Each row is a point on a landscape with many valleys, with its height.
From any point a ball takes the steepest step (drop divided by distance) to one of its 2 nearest points. It stops when none of these is lower. Distance is the straight distance between rows; heights are no part of it.
Q_644 (h 13): [ 91 107  97  87  79  93  97 101 103 110 109  98  91 120 105  92 112  92
 111 110 127 113 105 108  98  89 127 112 113]
Q_72 (h 71): [ 91  66 124 129 117  88  91 108 123  88  82 102  85 115  96 126 131  96
  79  84 101  80 100  61  62 111  89  98  83]
Q_686 (h 265): [110  62 124 103 100 126  92 120  93  89 110  95 105 115  93 107  90  81
  83 100 109  80  97  69 123  92 110 103 111]
Q_843 (h 723): [119  88 111  99 117 119 110  71  88  86  94 103 114  93  84 100  83  98
  87  83  70  82  85  91  91  81  78 101 102]
Q_195 (h 276): [ 73  91  81 120 112  92 111 110 115 102  94 102 100 113  94 110 127 106
 109  87  85  91 107  77  79 111  78 108  97]
Q_798 (h 249): [ 70 131  73  96 105  75  97  87 107  99 105 120  78 105 103 103 131 121
 125 100 104 134 109 108  88 113  99 115  77]
Q_617 (h 312): [ 88 131  81  98 119  82 103  91 103 111 106 116  82 101 103 108 135 112
 117  73 106 131  94 105  85 105  93 124  87]
Q_953 (h 502): [101 122  86  86 115  66 115 105  76 110  85  89  98  69 113  90  96 116
 118  81 116 119  95 120 102 103  78  97 117]
Q_137 (h 272): [103  95 109 114  94 130  87 105 101  81 109 106 109 105  90 101  82 115
  84 118  73  83 118 100 122 113 110  96  81]
Q_393 (h 192): [ 84  89 120  96  81  90 101  67 104 101 123 124 105 121  82  61 111  72
  88 119  96 103 108  98  65  65 104 123  65]
Q_657 (h 526): [ 92  70 110 125  97 110 104 110 117  88 104 117 113 108  78  92  93 110
  96 113  67  65 120  82  79  98  83 104  88]
Q_406 (h 90): [ 94  94 117  55  71 119  83  76 101 116 101 122 112 112 105  96  86  84
 119 119 132 124 100 108  79  75 129 110 121]
Q_622 (h 439): [110  78 101  93 103 109 102 128  84 107  93  83 116 105 101  88  97  73
 106  88 112  85  97 100  98  87  78  93 139]
Q_308 (h 459): [111  69 105 114  98 126  99 126 128 112  82  97 107 111  89 118 102  96
 102 102 102  73 100  89  75  98  93  85 120]
Q_114 (h 585): [111 103  96  91 107 102 107  97  80  89 100  89 102  79 102  85  67 112
  99 104  79  87 103 110 124 105  86  87 106]
Q_271 (h 64): [102  96 104  70  78 110  92 102  97 111 103 127 116 118 103 113  86  98
 117 119 133 121 107 104  94  79 141 107 120]
Q_241 (h 244): [117  97  97  92  92 105 105 117  94 105  89 109 119  94 105 121  68 126
 105 120 108 102 110 115 112 104 120  87 124]
Q_99 (h 586): [ 97 112  80  95 101  84 116 113  93 107  82  96 101  97 106 122  92 123
 123 105 109 110 106 108  92 111  94  88 126]
Q_253 (h 425): [107  99 118 115  95 117 103  88 103  90 123 108 106 111  82  77  90  78
  72 107  63  63 105  89 109 107  97  89  72]
Q_388 (h 170): [ 94  92 116  86  76 123  77 107  87  81 119 120 126 115 104 107  81 110
  91 126 116 120 114 105 138  86 145 122  99]
Q_804 (h 113): [104  86 107  54  76 117  90  80  99 119  98 119 133  98 111 104  74  79
 106 103 127 115  89 115  85  60 128 101 134]
Q_797 (h 410): [100  97  88  98 100  93 115 120  95 111  93  84  99 113 100  94 116  91
 110  89 114  98  98 100 100  92  96 105 127]
Q_34 (h 234): [ 97  75 123 131 116 102  92 106 137  90  85  99  93 102  95 114 106  90
  88 102  82  62 100  65  61 107  71  93  74]
Q_704 (h 430): [111 101 120 117 111 102 108  82 100  98 116 109 104 103  85  80 100  70
  74  94  70  61  89  78  91 102  76  96  73]
Q_571 (h 474): [ 86  74  98 129  98 118  93 124 134  94  99 103  97 106  89 104  98 101
 107 118  75  62 114  79  82 107  77  93  92]
Q_726 (h 542): [ 94 119  80  93 106  82 118 108  91 108  81  83 103  76 103  96  87 120
 121  90  88 103  98 108  84 111  67  89 119]
Q_624 (h 236): [ 98  98 113  83  88 101 110  65  94 110 117 107 107 114  91  53 112  62
  89  95  99 100  89 107  71  66  95 127  85]
Q_803 (h 646): [102 117  80 110 108  74 101 101 113 119  89  73  83  70 122 109 110 110
 110  87  88 101  89 116 101 132  88  74 103]
Q_266 (h 411): [104 103  79  99 101  57 116 128  77 105  89  86  95  72 131 114 116 104
 108  96 145 124  92 116 127 124 104  83 118]
Q_82 (h 615): [113 110  94 102 121  92 101 112  76  93 102  78  88  69 114  80  78 100
 104  92  88  89  98 107 125 120  65  88 103]
Q_760 (h 385): [ 94 121  72 111 125  75 100  99  97 104 108  98  77  81 121 115 123 123
 110  87  97 124  91 107 119 123  93 102  92]
Q_159 (h 416): [111 121  82 101 132  80 106 103  88 114 100  93  80  89 112 127 124 110
 108  68 117 138  81 108 114 115  93 102 108]
Q_671 (h 480): [ 86 104  82 116  99  95 102 111 103  86 105  96  93  90 103 103  85 131
 113 120  70  88 122  99 111 123  94  89  95]
Q_355 (h 657): [112 125  95 104  98  91 111  92  98 108 123  89  99  90 104  62  96  70
  90  90  74  77  94 114 107 117  83  92  87]
Q_868 (h 292): [102  84 135  91  83 135  79  83 105  83 118 121 127 110  81  92  85  96
  61 102  91 100 106  95 126  85 147 112  83]
Q_20 (h 778): [ 96  96 104 127 123  94  99  96  85  70 107 114  90 105  88 102 113 103
  87  92  82  93 102  71 112 102  87 115  72]
Q_593 (h 203): [117 105 104  71  80 100 104  94 100 114  79 105 118  87 106 107  67 117
 110 112 114 106 100 128  91  91 120  85 124]
Q_443 (h 545): [100 105  96 101  96 106 101 112  93  88 102  84  96  81 112  92  75 116
  95 120  84  88 114 115 131 126 101  89  96]
Q_124 (h 359): [105  99 123 105  88 126  97  82 101  80 116 112 112 112  82  84  85  95
  65 104  78  87 110  95 118  94 121  98  70]
Q_971 (h 564): [112 114 105  99  78 112 105 106 121 115  92  81 102  79 104  92  73 114
  96 112  84  78 108 125  99 125 109  70 102]
Q_937 (h 127): [103 104 118  71  82 118  91  71 108 112  85 117 107 117  95 106  94 104
 111 107 116 116  94 111  65  72 122 108 110]
Q_277 (h 226): [ 97  79 125  85  79 135  68  94 104  87 117 135 143 109  95 107  78 101
  77 115 107 118 107  96 137  78 151 125  97]
Q_645 (h 485): [108  85 107 106 125 122  86 116 110  96  98  75  82  91  96  93  82  71
 101  95  96  73  95  90 113 103  66  86  99]
Q_397 (h 295): [104 129 104  89  98  99  94  81  90  94 127  96  83  97 113  72 110  86
  94 104 109 117  97 113 127 106 123 117  71]
Q_620 (h 328): [ 82 125  78 100 102  75 101  97  96  95  98 102  78  92 114 109 118 130
 110 107 113 126 106 110 114 118 112 112  89]
Q_256 (h 709): [126 106 107 104 131 113 101  77  89 100  93  85 102  82  88  99  73  88
  94  80  68  79  79  94  89  93  56  90  96]
Q_94 (h 284): [ 95 110 112  97  98  91 117  63 101 109 101 121 112 111  89  69 112  76
  80  94  87 102  85  94  47  74  86 130  71]
Q_433 (h 471): [104 101  83 126 144  98  82 100 104 102  96  89  74  97 108 145 130 106
 100  82 100 118  79  88 117 128  87  90  94]
Q_938 (h 103): [104  82 108  82  88 115  96  97  94 101 100 132 129 118  88 116  85  97
  98 103 118 112  98  88 102  63 133 111 124]
Q_614 (h 61): [ 81  93 100  82  77 102  97  92 101 101 110 116  98 121  93  79 105  99
 114 120 112 116 119 107  87  77 120 121 103]
Q_775 (h 437): [ 87  82  91  86  93 106 120 105  96 100  97 114 124 109  88  81  83 113
 111 107  88  95 119 109  85  72  92 115 125]
Q_33 (h 664): [115 119 103  82 100  87 102  89  77  98 100  84  93  80 114  92  94 105
 101  99 118 121  90 119 126 102 113 101 104]
Q_549 (h 674): [113 117  89 111 119  95  99  97 105 114  86  78  85  87 105 115 106 102
 107  83  86  99  84 100  91 119  81  84 104]
Q_589 (h 210): [105  75 121  97  99 110 102 105  87  93 110  93 105 116  87  91 108  78
  83  83 109  87  93  76 117  76 116 112 116]
Q_293 (h 171): [111 120 103  72  76 107  93  83 108 120  83 102  99 103 109 111  90 109
 112 116 121 114  96 123  79  93 127  92 113]
Q_565 (h 494): [112  90 101 108  98 124  93 119 126 117  83  73  95  96 100 110  95  86
 105 100  93  70  96 100  86 113  82  75 117]
Q_341 (h 368): [ 99 109  84 107 103  72 101 120  87  95 109  78  86  81 133  97 122 103
  98  99 133 123  89 117 139 127 115 103 104]
Q_858 (h 602): [ 96 107  90 107  91  89 100 110 121 112  90  70  89  73 116  97  90 112
 107 105  87  77 101 116 100 138  96  65 103]
Q_352 (h 473): [ 94  77  98 105  94 114 113 102 108 102  99 118 123 108  81  85  82 112
 101 111  68  76 116 100  75  79  82 105 104]
Q_19 (h 442): [ 94 106  71 110 143  86 105 108 106 120  92  92  86  91 110 144 124 111
 112  69  99 123  81  95 103 124  72  95 109]
Q_492 (h 460): [114  74 109  91 115 125  90 129 102 101  92  78 100  96  97  97  75  69
 102 100 108  74  95  94 104  90  67  80 124]
Q_234 (h 695): [114 106  99 112 121 109 105  93  99 109  81  85  95  92  93 106  94  92
 102  80  81  84  80  93  79  98  67  90 106]
Q_305 (h 390): [ 73 114  75 110  97  87 109 105 102  91  99 109  94 103  94 110 103 130
 119 110  78 102 120  94  94 108  89 105  99]
Q_881 (h 114): [ 96  99 109  82  69 116  84  97 104  92 109 111 107 108 105  91  86 112
 100 129 114 113 117 118 115  92 142 103  99]
Q_955 (h 339): [109  78 110 116 106 130  80 128 110  87 101  90  93 112 102 124  97  92
  89 115 108  83  99  81 122 110 101  92 104]
Q_629 (h 156): [ 76 116  93 101  96  86  92  86 106  95 116 118  75 120  97  88 139 100
 112 100 113 129 111  99  89  98 106 124  67]
Q_41 (h 364): [ 72  93  77 110  98  89 118 120 109 109  95  97  98 125  92  95 132  97
 109  96 101  97 111  89  79  97  91 114 116]
Q_152 (h 79): [ 59 100  79 124 101  80  96 104 116  91  93 121  93 122  86 123 136 121
 105  92  88 111 119  86  83 114  94 104  83]
Q_338 (h 348): [ 96 117 109  95  85 109 114  67 116 113  84 111 112 115  89  86 110  92
  93 100  88 100  91 105  38  77 101 116  84]
Q_132 (h 76): [ 86 105  94  99  96  87  98  99  97  97 111 107  84 119  93  91 135  92
 107  97 115 120  98  97 100  88 111 126  97]
Q_416 (h 747): [104  77 117 110 125 101 111  80  78  75 101 114 106 102  81  99  97 102
  84  89  80  83  98  74 103  82  86 115  90]
Q_825 (h 332): [100 125  94 102  96  86  93 100  96  96 118  81  80  88 130  88 123  99
  90 107 115 122  94 121 136 127 128 109  80]
Q_37 (h 381): [ 89 118  84 115 121  82  98  94  97  90 102 113  85 111  95 122 136 117
 101  79 102 121  98  86 107 108  99 118  80]
Q_638 (h 405): [ 78  98  77  96  87  94 120 119 107 110  94 104 107 114  91  88 105 113
 118 106  96  99 120 109  75  89  90 110 123]
Q_586 (h 209): [ 98  80 125  93  88 102 104  80  93  87 121 105 105 119  85  70 108  74
  75  94 100  96  97  85 107  67 121 126  92]
Q_330 (h 256): [101 108 111  90  90 106  97  78  90  94 131  98  94 110  92  68 110  73
  87  98  98 102  97 100 117  86 120 116  84]
Q_85 (h 183): [100 109 102 105  79 112  91  98 106  93 105 100  97 113  97  98  97 113
  94 115  91  97 114 109 107 103 123  98  92]
Q_779 (h 274): [ 80 110  88 126  92  92  96  94 109  77 107 116  98 117  86 108 112 126
 104 109  77 101 118  92  89 104 101 101  77]
Q_569 (h 445): [118 107  91  84  92  53 119 123  69 115  81  90 109  76 127 111 100  94
 110  93 156 134  92 112 113 107 105  75 117]
Q_874 (h 138): [115  90 114  71  81 123  93  91  97 113 102 113 134 103  99 107  73  85
  91  99 116 108  91 107 112  71 136  99 127]
Q_248 (h 408): [101  70  96 117 105 119  87 138 118  94  92 107 105 118  94 135 101 101
 109 116 112  81 109  82 101 107  99  89 116]
Q_79 (h 638): [112 123  95  98 104  82 109 104  83 107 111  79  95  76 114  64 101  90
 100  81  93  88  96 123 114 114  87  91 100]
Q_316 (h 354): [108  92 113 124 109 115  97  97 120  97  97  93  94 102  90 102 100  82
  88  97  73  61  93  78  88 108  76  88  77]
Q_509 (h 441): [103 101  95 126 135  99  88  99  89  80 100 104  83 103  96 141 127 114
  91  79 101 118  85  74 123 112  91 110  81]
Q_476 (h 125): [ 85  88 116  84  78 106  90  70  99  90 120 126 105 121  88  79 101  90
  98 118 106 113 114  98  87  67 117 121  80]
Q_455 (h 475): [119 115 101  85 106  53 110 116  69 113  83  83 109  63 122  97 100 106
 111  79 137 128  89 121 108 101  81  81 118]
Q_667 (h 680): [117 125 115  84  98  84 102  93  77  99 107  76  89  62 126  81  94 100
  86  94 127 128  80 128 142 116 122  96  84]
Q_848 (h 366): [ 85  74  99 123 115 115  85 117 138  99  85  88  84 105 100 121 109  86
 107 109  93  70  97  73  80 106  72  85  95]
Q_239 (h 619): [112 114  84  95  98  69 121 113  81 109  74  94 101  79 115 136  82 123
 115 105 127 125  97 108 104 118 100  77 121]
Q_430 (h 643): [121 115 100  94  95  82 105 105  81 105  87  82  98  81 117 120  84 111
 105 102 126 121  91 116 116 112 114  83 116]
Q_5 (h 530): [116 100 107 103  99 127  95 103 121 111  90  80  98  88  95  98  69  99
  98 104  75  69 102 108  94 115  85  66 108]

Call two points neighbours if one is among the 2 nearest of the other. Go from one point of each pair to the other, from neighbour to neighbour, staying as low as possible. Name the highest point that can't be avoided.
Q_881 / Q_586 -> Q_657
Q_881 / Q_34 -> Q_704
Q_152 / Q_586 -> Q_565

For each start below, name the point where the ball stops.
Q_79 -> Q_152
Q_94 -> Q_644
Q_416 -> Q_586
Q_645 -> Q_152
Q_352 -> Q_152
Q_241 -> Q_271
Q_99 -> Q_586
Q_253 -> Q_881
